Points on a hilly landscape, in no order, each with its height.
A climber steps from a point to the highest of its 2 nearest points, and stops where none of them is higher. Distance is the straight distance between rows; heights are no part of it.
Gil: [124  45 202 118 101  99 104 120 159 144 142 154 116 131 137 134 154 142
 184 101 162 113]  height 19.2
pab: [119 126 168  82 102 188 143 134 123 158 107 166 138 149 117 170 129 142
 122  94 112  69]  height 49.1
rubup: [113 172 166  86 129 157 140 116 171 148  56 118 117 100 150 125 158 119
 119 137 118 170]  height 41.8
kati: [134 158 180  93 137 148 159 125 112 183  88 149 153 145 122 182 109 167
 140  72 135  68]  height 67.7
dov: [152 116  93 145 127 143 117 174  87 159 170 124 155 139  56 187 125 146
 114 106 156  65]  height 43.8
tiga: [122 115 159  97 117 159 122 129 153 128  93 145 135 135 152 156 152 132
 178 102  86 118]  height 9.6
Zade: [113 121  94 123 144 140 121 128  80  88  89  57 142 141 141 158 109 117
 126 137  81 126]  height 48.5
fof: [119 155  90 101 118 189 116 130 118 105  92  79 109 129 105 130 135  89
  76 155  91 171]  height 68.1
Sofi: [122 168 114 113 185  83 153 111 125 160 129 183 118 102 105  77 132 142
  94 137 129 139]  height 26.1
lekad: [110 128 184  87 126 168 120 133 198 128 113 110 171 108  90 156 185 131
 126  99 169 141]  height 19.4
Didor: [122 155 129 140  38 165 159 127  86 125 140 139 143 139 144 135  88 142
 141  79 113  90]  height 10.5
gutat: [132  91 161 119 161 112 114 126 166 144 132 178 114 142 161 107 135 135
 162 132 110 131]  height 1.7
vuziz: [130 118  97 139  90  36  91 101  79 139 115 113 119  92 134 190 180 148
 144 142 135 107]  height 44.7
nareg: [142  97 124 179  95  87 147 124 134 101 159 105 124 140 164 122  94 123
 150 149 146 114]  height 25.9
Moti: [114 151  64 127 115 157 128 127  91  86 128  84 130 121  93 116 122 104
  78 158 102 150]  height 59.3
dinep: [138 167 170 106 176 166 123 124 200 127  72  92 132 116 140 102 135 114
 120 148 161 188]  height 37.6
pokil: [126 108 107 146  91 145 142 134 135  97 150 105 115 146 140  97  80 113
 135 156 136 104]  height 22.2
Vagaf: [128 115  78 155 162 142 141 148 106  98 168 157 132 162 120 102  91 124
 155 107  77 115]  height 2.9
suda: [139 101 129  83  84 155  86 123 126 152 156 168 131 116  73 187 202 128
 114 117 113  95]  height 44.5
fim: [124 124 163 100 101  90 140 104 125 160  81 111 113 123 161 145 115 155
 141 143 145  82]  height 51.8
pobol: [137 157 140 113  71 112 124 112  98 184 107  94 153 117 109 181 127 162
 121 111 147  83]  height 22.8
gabu: [113 111  90 155 120 144 105 133 108  67 101  73 125 148 172 146 126 103
 153 147  77 152]  height 37.8
pufik: [111 176 102 150 160  91 162 103  76  80  96  59 168  86 129 142 119 135
  89 142 143 168]  height 40.6
zada: [151 105 120 187  78  79 124 134 123 112 173  93 139 112 142 146 122 138
 171 124 177 113]  height 30.3
mufil: [147  98 168 161 129 131 147 154 125 126 171 153 150 127 119 133 107 147
 200  53 171 113]  height 45.0
sur: [123 127  85 119 162 130  97 142 130 141 137 136  91 132 117  70 125 106
  90 167 102 157]  height 26.3
vube: [118  95 166 125 156 131  98 140 176 149 167 185 135 133 147  63 141 130
 135 116 131 149]  height 1.8
lavet: [139 150 113 162 124 175 148 149 146  92 198 157 180 122  58 115 121 133
 120  94 183 132]  height 23.9
nofab: [113 102 160  98 148 121  87 126 162 158 160 209 142 113 103  99 180 146
 144  93 135 143]  height 6.5
zupam: [129  81 161 187  99 122 127 135 157  98 178 162 135 142 185 116 117 133
 198  93 127 141]  height 28.4
paza: [145  91 114 157 101 149 113 177 104 143 202 135 149 122  57 153 127 138
 147  98 194  85]  height 33.8
Zul: [142 153 106 121 188  70 129 103 120 158 147 214 135 101  94 114 155 150
 131 107 124 130]  height 20.8
Faz: [117 152 101 104 142 201 141 140 106 105  79  86 106 156 116 125  86  96
  96 141 100 143]  height 58.6
lifet: [143 151 151 114 206 163 112 142 181 144  84 119 115 139 160  90 120 108
 125 124 122 189]  height 40.7
sez: [ 93 114  90 129  78  60 102 106  84 118 111  90 101 104 147 154 160 134
 106 187 123 117]  height 52.3
fizod: [138 144 144 155 198  74 138 133 136 162 130 137  93 157 185  83 113 104
  71 173 141 188]  height 29.0
manuv: [118 108 173  89  53 175 115 128 127 151 142 158 139 123  97 176 175 135
 120  85 128  92]  height 39.4
paz: [133 134 140 113  95 161 118 140 163 121 141 101 171 103  81 175 172 132
 122 108 158 115]  height 24.3
Vuz: [126 179 115  98 184 130 159 127 138 150 112 140 129 106  86  98 140 127
  85 132 117 150]  height 30.1
Nub: [110 100 158  60 141 132  88 112 171 171 126 191 118 114  92 109 175 136
 116 141 141 120]  height 11.1
lurav: [131 160 116 116 191 179 172 144 126 108  99 100 126 160 104 110  70 113
 109 137 135 119]  height 50.3
Rudel: [122 164  96 142  86 182 174 136  93 100 152 133 149 149 111 116  80 121
 111 102 114  96]  height 8.4
zugop: [100 150 133  99 110 107 120 107 136 157  99 159  82 102 153  95 153 125
  99 174 122 148]  height 37.4
sugak: [139 186 134 139  60 107 151  92  82 149 113  80 164  99 126 179 147 152
 103  85 117 113]  height 29.3
Vozaf: [ 99 119  89 134 121 137 103 125  85  99 102  88  67 137 161 109 102  93
  86 178  99 183]  height 42.5
lida: [147 113 121 131 101 109 106 144 138 140 149  95 154  96  89 171 160 142
 156 113 170 103]  height 30.0
kidu: [128 138 113 165  66 109 146 128  82 120 141 133 133 120 154 143 104 147
 166  90 123 102]  height 13.1
dun: [128 122  84  88 196 152  97 149 143 141 126 136 114 143  82 116 153 110
 107 160  86 134]  height 19.5
favik: [140  99 127 178  77  63 123 119  71 133 148 143 106 134 181 160 111 148
 186 112 132  93]  height 16.8
Zunu: [139  79 122 138 199 100 104 134 109 132 107 123  69 185 176 121 100  88
 100 176  77 177]  height 25.2
par: [122 132 109 110 160 100  86 125 137 169 132 179  89 122 148  65 152 120
  86 173 115 154]  height 32.0
Tepin: [112 131 150  79  65  91 130  85 113 165  97 155  93 101 133 122 128 149
 114 161 158  78]  height 45.4
Reti: [118 123 147 108 147 171 122 134 145 134 111 184 115 149 163 107 130 126
 166 108  64 139]  height 5.5
Suk: [145  99 143 129 174  89 125 131 130 172 117 156  59 181 179  93  96  89
  72 189 109 175]  height 25.3
Zituk: [109 156 178  85 111 111 150 102 152 156  54 119 107 102 165 135 144 141
 135 147 135 125]  height 45.9
numig: [143  87 129 156 141 149 122 136 152  91 117  95 115 174 182 126 100  98
 168 152  91 141]  height 41.3
zap: [112 191 109 155  72  79 165  91  70 114 109  76 164  79 137 155 132 145
  90 113 138 137]  height 33.6
Linu: [157 101  89 116 108 142  86 146  93 160 159 140 139 134  56 209 174 136
 109 119 121  66]  height 58.9
neruk: [131 124 111  79 173 150 100 149 173 151 146 153 141 114  50 144 192 128
  93 145 118 122]  height 14.2
zalu: [151  76 169 166  83  84 127 127 120 131 136 126 118 146 202 169 116 143
 204 109 131  95]  height 20.1
vuris: [113 116  62 157 128 126 120 129  91  78 147  88 104 137 126  87  91  97
  92 178 115 154]  height 51.0
kotis: [144 105 142 157 152 186 128 142 171  89 166 142 139 172 149  71  83 108
 156 128 128 149]  height 58.0
Makip: [112 183 117 162 131  57 177 104  90 107 104  73 153  91 140 132 106 150
 101 133 170 133]  height 37.0
vota: [140 176 124 111 155 159 131 122 177 109 101  85 171 103  92 149 175 116
 111 134 132 161]  height 14.7
somo: [109 129 138 111 105  67 134  84 118 158 121 184  69 117 163  97 129 136
 102 189 146 116]  height 40.8
depar: [148 109 162 125 197 186 107 151 195 119 126 128 134 164 149  80 107 102
 144 128 131 169]  height 46.9
relot: [146 133  91 162  93 148 130 152 127  96 196 114 163 117  57 128 111 134
 120 123 202 101]  height 27.4
Bovu: [116 130 124 111 119 110 131 116 105 132  77  84 118 133 152 149 112 133
 134 146 107 101]  height 60.3
Beko: [119 127  76 151 115 139 154 139  62  96 152 135 130 157 122 114  68 127
 137 104  86  91]  height 6.2
nosob: [140 141 160 127 123 134 159 139 116 147 127 142 152 129 118 157 104 156
 164  66 148  88]  height 58.8
Muvi: [130 118 139 173 111 137 143 142 142 103 191 167 152 118 123  99 112 136
 177  75 155 139]  height 36.3
galib: [150 109  97 159 117  56 105 132 114 126 145  95 137  97 116 165 155 148
 160 128 148 110]  height 36.9
gume: [137 162 116 167 119 159 152 129 148  78 166 142 166 121 113  91 103 134
 142 107 157 144]  height 29.4
Simor: [126 169  84 128 118 123 160 118  95 115 141 113 150 109  87 135 138 126
  90 114 107 124]  height 51.5
disop: [126  63 190 157  80  88 123 121 146 128 157 169 107 142 196 140 132 136
 186 119 135 124]  height 23.3
tav: [108 106 181  70 130 138 102 121 191 155 105 138 128 106 119 130 182 136
 140 136 137 133]  height 14.8
los: [118  92  94 134 156 133  68 137 121 118 108 103  75 159 173 121 140  93
 115 176  71 178]  height 32.8
riret: [144 151 111 100 159 168 122 139 173 122 142 104 164 112  60 171 202 112
  82 133 107 135]  height 18.5
voro: [141 169 126 138 217 128 151 129 149 124  98 107 116 133 131  80  95 112
 102 144 144 181]  height 35.8
Gabof: [130  86 173  93 108 134 103 125 141 146 111 147 129 132 134 166 146 149
 184 100 131  85]  height 14.1
fosu: [103 172  80 152 157  81 156 114  80 100 135 115 140  91 111 111 132 136
  86 135 117 165]  height 45.5
mone: [142 149 142 156 218  79 173 126 149 142 127 133 116 141 153  73  88 122
  98 152 146 166]  height 32.3
Vuda: [132 159 114 165 127 144 159 119 130  77 125 108 137 137 145  93  86 123
 136 136 146 145]  height 24.9
Biror: [138  89 171 136 142 177 153 142 166 104 127 134 121 177 173 103  73 113
 177 118 112 124]  height 48.6

Call two points neighbours if one is among the 2 nearest of the other. Go from one point of each pair to the other, from neighbour to neighbour, staying as high as possible. Name the lowest point that can't be avoided.
kotis, kati | pokil
fof, Bovu | voro
Linu, kati | manuv
kotis, Bovu | gabu

For each start below, name the point where the climber stops.
Zul | kotis
dun | Bovu
tiga | kati
Suk | kotis
Didor | kati
sugak | fof
Zunu | fof
